A landscape with many peaks, sampled at points; each row gives a point and its height.
From any point a climber steps to the highest of the 2 points nearest to it. It stops when none of these is higher. Distance is the straight distance between rows; heights are no part of it.
Z_381 height 65: [-15  23 -57 -55  -6   3 -42 -35 -17 -22 -10   0  -5 -20  13 -15  40 -36
   3  11  12  -3  30]
Z_667 height 567: [ 10 -16  28   3   9 -32  12  13  -9  16   8 -20   5 -15   6  51  54  -1
  41  10 -18 -27 -47]
Z_228 height 389: [ 29 -27  21 -24  -8 -60 -37   8 -27  44  -7  42  30 -27 -56  30   4 -21
  41 -11  33   4 -30]
Z_56 height 217: [ 64  14 -23  25  19  32  16  40  22 -24 -14 -17  37  27 -33   8  16   0
  14   9  29 -39  46]
Z_796 height 79: [ -41  -11  -52   -3  -19   37  -15   12   16    3   -9   23  -83    6
   -8   -1  -25  -36   -8   15 -101   24  -16]
Z_329 height 55: [-37  41 -17 -36  -7  37 -47 -29 -23 -24 -12   6  21 -33  13 -35  -6 -29
 -33   9  -1  23  11]
Z_736 height 541: [-16   3  58  -1  38 -18 -26   2  -9  -8  30   2  41 -11  42  15 -53 -45
  36  34 -13  21  15]
Z_105 height 493: [ 10 -34  25  45 -44 -30  43   6  11 -13  -2  34   6  41 -13  20  -9  23
   7 -17  15  -7 -73]
Z_453 height 557: [-17   0  12 -46  51 -39 -38 -12 -13   5  10  -5   2 -13  26  18  -8 -27
  60  28 -34  19  30]
Z_384 height 745: [ 70  37 -32  42 -35  -8  -9 -18  16  -4  -4 -15 -19  44   5  34  13  16
  20   5 -10  18  36]
Z_147 height 604: [-19 -48  12  -6 -20  -2  12 -24   7 -20   0   5  21 -45  -3 -44 -14  42
  65  -7   9  15  21]
Z_851 height 301: [  4  -7  24  -4  42 -13  34  12  31  24  11 -21  45  34   9   4  13  -5
 -18 -18  45 -55 -55]
Z_790 height 590: [-47  24   1 -15 -36  25  -8 -19 -13  -1 -24 -22  63 -40  10  11 -19   7
 -11 -21  45 -65  41]
Z_216 height 696: [-12  -8 -47  16 -64  29   3 -15   3 -37 -30  -8  25  17  19  -8 -26  26
   2   2 -16  18   4]
Z_103 height 106: [-11  -2 -46 -11  21  51   9 -26 -21 -19  21  18 -88 -17   5 -15  27  14
 -12  -8  -1 -44 -17]
Z_405 height 438: [ 21  -6  33  -2  32 -13  38  -4 -34  21  39  36  12 -41  -4  25   5   3
  27 -24  33  -6  15]
Z_108 height 739: [-14  17 -22  -2 -54  13  23 -27  42 -44   2 -20  12   8  -4 -51 -37  14
   2   3  20  -9  20]
Z_653 height 626: [-10   2  15   2 -12   6  25  18 -30  -8  39 -12 -41  -8  -3  49  35  25
  40  15 -69 -47 -20]
Z_695 height 335: [ 26 -17  21  41 -13  -3 -21  23   3  46   0  14  40  20 -65 -36  10 -13
 -24  -9  57 -31 -11]
Z_48 height 763: [ 15  14  -8 -11 -66  -6   7 -15  -2 -49  13  32   7 -12 -20  -2 -11  13
  32 -60  -7  42 -12]
Z_992 height 66: [-12 -24 -34  46   4  87  28   0 -11   8 -29  51 -65 -11   8 -12 -22 -24
 -15 -10 -29   8 -18]
Z_246 height 464: [ 47 -33  47   9 -14 -40  17  12  -4   7   1  47  -3  35  31  25   5   8
   8 -39  10  12 -40]
Z_390 height 682: [ 46 -24 -38  24  46  -3 -37 -15   3  19 -24 -10 -44   1  23  49   9 -11
  16 -25  -6 -21  72]
Z_750 height 145: [-37  39   2 -31  16 -41   1 -42  -3  14  -7 -31 -40 -30 -10  37  10  23
 -23  19   7   5 -31]
Z_866 height 761: [ 10   8  48  10 -17 -41 -47  14   1  32 -14   9  67  18 -22 -11   3 -31
  -1 -36  15  58  10]
Z_167 height 208: [ 53 -14 -35   3  39  28  -9  35   0 -28   7 -32 -21  46 -18  19   0  -3
 -36  44  11 -18  29]
Z_247 height 261: [ 41  40 -20 -34  25  -7  50 -14  34 -18   4  -2   9  28 -33  11 -25   5
 -16  -1  21  -6  -4]
Z_671 height 275: [ 12  -8   3 -36  24 -61  35  23 -21  42  55   9   8  26 -13 -24 -11 -49
   1 -17  10  11 -21]
Z_340 height 633: [ 20 -45   2  12  66 -15 -50 -21   9  15   1  -2 -23 -10  28  26  18 -13
  80   7 -17 -13  40]
Z_429 height 388: [  4 -24  67 -12  44   7   2 -13 -17  41  14  30   7 -21   6 -30 -13   5
  27   0  37  11 -15]
Z_638 height 282: [ 13   6  29 -50  16 -10  58   3  36  19   6   9  17  45  11   5 -21   8
 -15 -49   4 -18 -28]
Z_541 height 113: [-12   5 -26 -13  11  28  13 -21 -22  35  11  16 -30 -23  14 -24  25  34
   5  11  26 -69 -20]
Z_290 height 672: [-19  48   2  29 -12  -9 -30  17  -8  -5 -11  30  20 -24 -53 -11 -29   6
 -15 -43  70   0  19]
Z_624 height 680: [-18   2  31   8 -10 -31  45  18   0 -48  34  16 -53  15  27   5   9  28
  23   8 -42 -39 -31]
Z_372 height 198: [ 14  -2 -23  -5  -7   8  -3  55 -29   9  -8 -14  30  66 -10  -2  19  -6
 -28  49  23 -28  -3]
Z_261 height 53: [-49  10 -47  23   2  30  42  41 -12  -4 -12  -8 -28 -43   3  28 -30 -27
 -44  -4 -44 -16  13]
Z_993 height 344: [ 15 -12  23 -20  70 -38   8  10 -13  63  34  39  13  17  -4 -40 -42 -15
   9  21  27  28 -18]
Z_664 height 566: [ 18 -27  -9  32  39  -9   1  -8  22 -32 -22 -27  -1 -27   2  24  22   5
  -5  -7  20   8  -2]
Z_700 height 585: [-24 -20  -1  13  53 -14 -16   3  27   7 -53  -1 -21  -7  20 -19  10  34
  -1 -12 -14  17   4]
Z_609 height 637: [  6 -11  -1  41  31   5  56  30   9 -11  12   1 -49  12  26 -19   1  16
  12  16 -39 -35  -3]
Z_209 height 48: [-29  13   9 -43 -11  23 -28 -17 -14  23  10 -16  53   0 -10 -26 -27   5
 -25  31   6  51  31]
Z_869 height 606: [-16  26  -1  13 -27  12  31 -36  34  27 -16 -42  -7 -13  21   0  15  40
 -26  -5 -27   0  -2]
Z_931 height 540: [  4   7  33 -49  -1  11 -36 -21  47 -46  -3  -1  10  37 -27  -7  -4  -8
 -13 -15  39 -28 -25]
Z_111 height 713: [ 56 -26  -8  24 -22  -1 -30  -9  13  -1 -41   5 -33  36  26  34   8  28
   0 -15 -10  23  65]
Z_310 height 211: [ 24   0  33 -33   7 -37  21  21  -9  41  80 -15  17  38 -12 -21  10  -7
  20  46  -8   3 -29]
Z_423 height 97: [ -6  -7 -42  10  13  20 -19  -1 -23 -38  40   6 -77 -29  -3  20   7 -37
   1  -1 -28 -15 -16]
Z_911 height 605: [-17   4  31   4  -2 -48   1   0  -3   3  20 -18  45  37  28  -6 -51 -13
  10  15  -7   7 -13]
Z_839 height 71: [-27   8 -65  34   5  67   2  13   6  -6 -14  17 -62  15   9 -42 -35 -14
 -14  28 -50  -2  11]
Z_674 height 647: [-27  28  15  -4 -28  31 -10 -10 -36 -22  -6   8  39 -68 -38   0   1 -18
  16 -38  56 -19   8]
Z_94 height 582: [-18  21 -28  -3 -36  41   5   2  36   0 -42 -52  14 -17  43  25  56  -9
 -29 -27  -9  -7  11]
Z_975 height 612: [-23   5  26  61  49  23  22  19  35   0 -21  11 -44  13  64 -43  -7  20
 -13 -11 -17 -64  20]
Z_977 height 558: [-25 -29  34 -19  10  17 -64 -33  45 -28  -9 -22  31  10  -8 -26   4   9
 -20  14  24  32 -22]
Z_773 height 603: [  3 -32  14   3  -2  24  23 -31 -13   7   3  11 -32 -40 -41  -5   5  50
  11 -16   3  29  14]
Z_689 height 655: [-21  -6 -32  16 -38  45   1   2 -42 -34 -14   0  -1 -36   0 -13 -11  38
  15  31 -17 -39  22]
Z_852 height 598: [-50  -1  -8   3  55  -7   9  12   7  -6 -79  -8 -24   9  55 -45  -4  29
 -35  -1 -12 -42  14]
Z_168 height 228: [ 71  43   7  26  -8  22  11  16 -10 -23  -7  24  49  16 -43  25 -27   7
  51 -20  40 -35  38]
Z_958 height 677: [  4 -17  15 -17 -34 -49 -27   7  19   3 -17 -18  46  42  16  17   9 -29
  20   5  -6  32 -20]
Z_369 height 319: [ 13  -1  26  10   4 -16  26  13  25  51   3   4  56  31 -54 -10   7 -20
 -69 -12  37 -20 -61]
Z_273 height 538: [ -4 -22 -10   9  10 -22 -28  19   4 -27 -22 -16  19 -22  26  12  22 -32
  10 -37  -3  43  48]
Z_512 height 673: [ 28  -9   0   6 -24   1  -1 -22  -1 -47   7  15  35 -58 -24  -1   1   6
  78 -10  13  23 -11]
Z_930 height 619: [-39   6 -24  13 -28  33   1  16 -31 -15   1 -17  13  -8  19 -15  -6   5
 -42  62 -30 -13  47]
Z_968 height 81: [ -2  10 -72 -22   7  24  -3   2   6  -7  -9 -18 -22   9  27 -16  28 -32
  36  24 -29  -9 -15]
Z_663 height 431: [ 47  -4  23   2 -16 -52 -34  -3 -24  -8 -11  32  -5 -12  -6  53   3   0
  20 -33  20  45 -39]
Z_791 height 793: [ 22  43 -37   5 -42  -6 -15 -26  24 -13   2  -5 -19  47  -9 -26 -15   7
 -17   2  36  33  32]
Z_745 height 517: [ 11 -21  36  14 -32  20  -9 -20  30 -38 -16  34  28  33  -9  -1 -13   0
   6   6  26 -13 -64]
Z_875 height 173: [ -9  29   0 -27 -45   4 -40  18 -23  89  15 -12  22   9  -1 -14  34 -15
 -36  38  -9   1   2]
Z_399 height 186: [ -4  28  -6 -14   4   6  -8  28 -10  40  -1 -38  16  56  46  -7  32 -28
 -29  42 -14   4  16]
Z_112 height 591: [ -2   7   9   0 -16  33 -41  10  -3 -30 -10 -15 -28   7  10  -2  40  21
 -56  45 -10  11  16]
Z_841 height 87: [-41 -22 -34  31  30  33 -42   2  12   3  -5  -6 -98 -32  -2  22  -7 -40
  11  -5 -70  11   9]
Z_85 height 353: [ 11 -45  31  -6   4 -33 -27   5  -2  53   8   6  32  -1 -50  12  17  14
   6  19  44 -40   0]
Z_61 height 574: [ -9   8  44   2 -11   0 -36 -21  56 -25   0 -34 -23  31  21 -30  21  17
 -17  24 -21  32 -15]
Z_643 height 60: [-33 -12 -41  76  20  28  45 -11 -11   0 -18  23 -44 -43  26   7 -38 -15
 -31 -17 -14   6  10]
Z_605 height 68: [-16  18 -47 -39 -13  -8   3  -9  -8 -16  -3  26 -22  54  28 -16  -1  -3
  -7  20 -11 -25 -30]
Z_553 height 44: [  9  13 -31  14   8   8  50  25 -15 -32  16 -19 -15 -32 -22  42  -2 -22
 -22   8 -44  26  21]
Z_752 height 128: [ -1 -10 -35 -55  20 -22  23 -28  -3  24  28  -6 -19 -36 -14  -3  13  16
   4  14  25 -19 -20]
Z_68 height 556: [ -6 -26 -23 -22 -13  14 -22  -7   0  -9 -46 -27  18 -54  24  27  42  -5
 -38 -71 -15  10  33]
Z_95 height 172: [  1   0  16 -23  13 -57  -6   3  -7  41  29 -27   5  -5 -12  -5  35   5
   8  48 -14  55 -27]
Z_322 height 58: [-28  14  18   0 -22   7  15   0 -25 -13  16  17  -4  37  49 -11  -7  -1
 -57  -6   7 -16  -7]
Z_232 height 709: [ 16 -18 -28  10 -67  24  30  12 -15 -46 -22  15  22 -25 -14  11 -29  21
   9 -53 -46  26  16]
Z_515 height 706: [-27  20  34   5 -28 -25 -48  18 -16  33   1  15  23  11 -58 -44 -10 -22
 -32 -48  42  45  51]
Z_872 height 38: [-10  -3  54   4  -4   5   5  -3 -11   5  35 -37  49 -37 -19 -11 -37  -1
 -18  31  12  74  30]
Z_96 height 636: [-25 -16  18   1   5   6  44 -35  18  28  17   1 -18 -48  17 -18  10  55
  -2 -24 -35  25 -29]
Z_478 height 155: [-30  16  30 -26  35 -66   1   9 -22  16   1 -29 -34  -1 -13  -2  -7  48
  -8  38 -28  31 -47]
Z_30 height 242: [ 37  61  -4  13  -5 -13  46  10   2 -14  -6  31  50  26 -15  35 -57 -17
  21 -11  28 -20  -5]
Z_450 height 502: [ 52 -10  49 -16  25   1  17  21   2   4  45  -2  15 -15 -26  34  26 -20
  41 -10   6  -3  -8]

Call two points neighbours if one is among the 2 nearest of the other. Go from one point of each pair to the other, from neighbour to neighbour, staying as high as possible. Name the lowest point that can't be avoided.
Z_48, Z_791 | Z_216
Z_791, Z_624 | Z_273
Z_48, Z_96 | Z_773

Where does a climber stop that starts at each point below?
Z_167 | Z_791
Z_643 | Z_624
Z_228 | Z_791
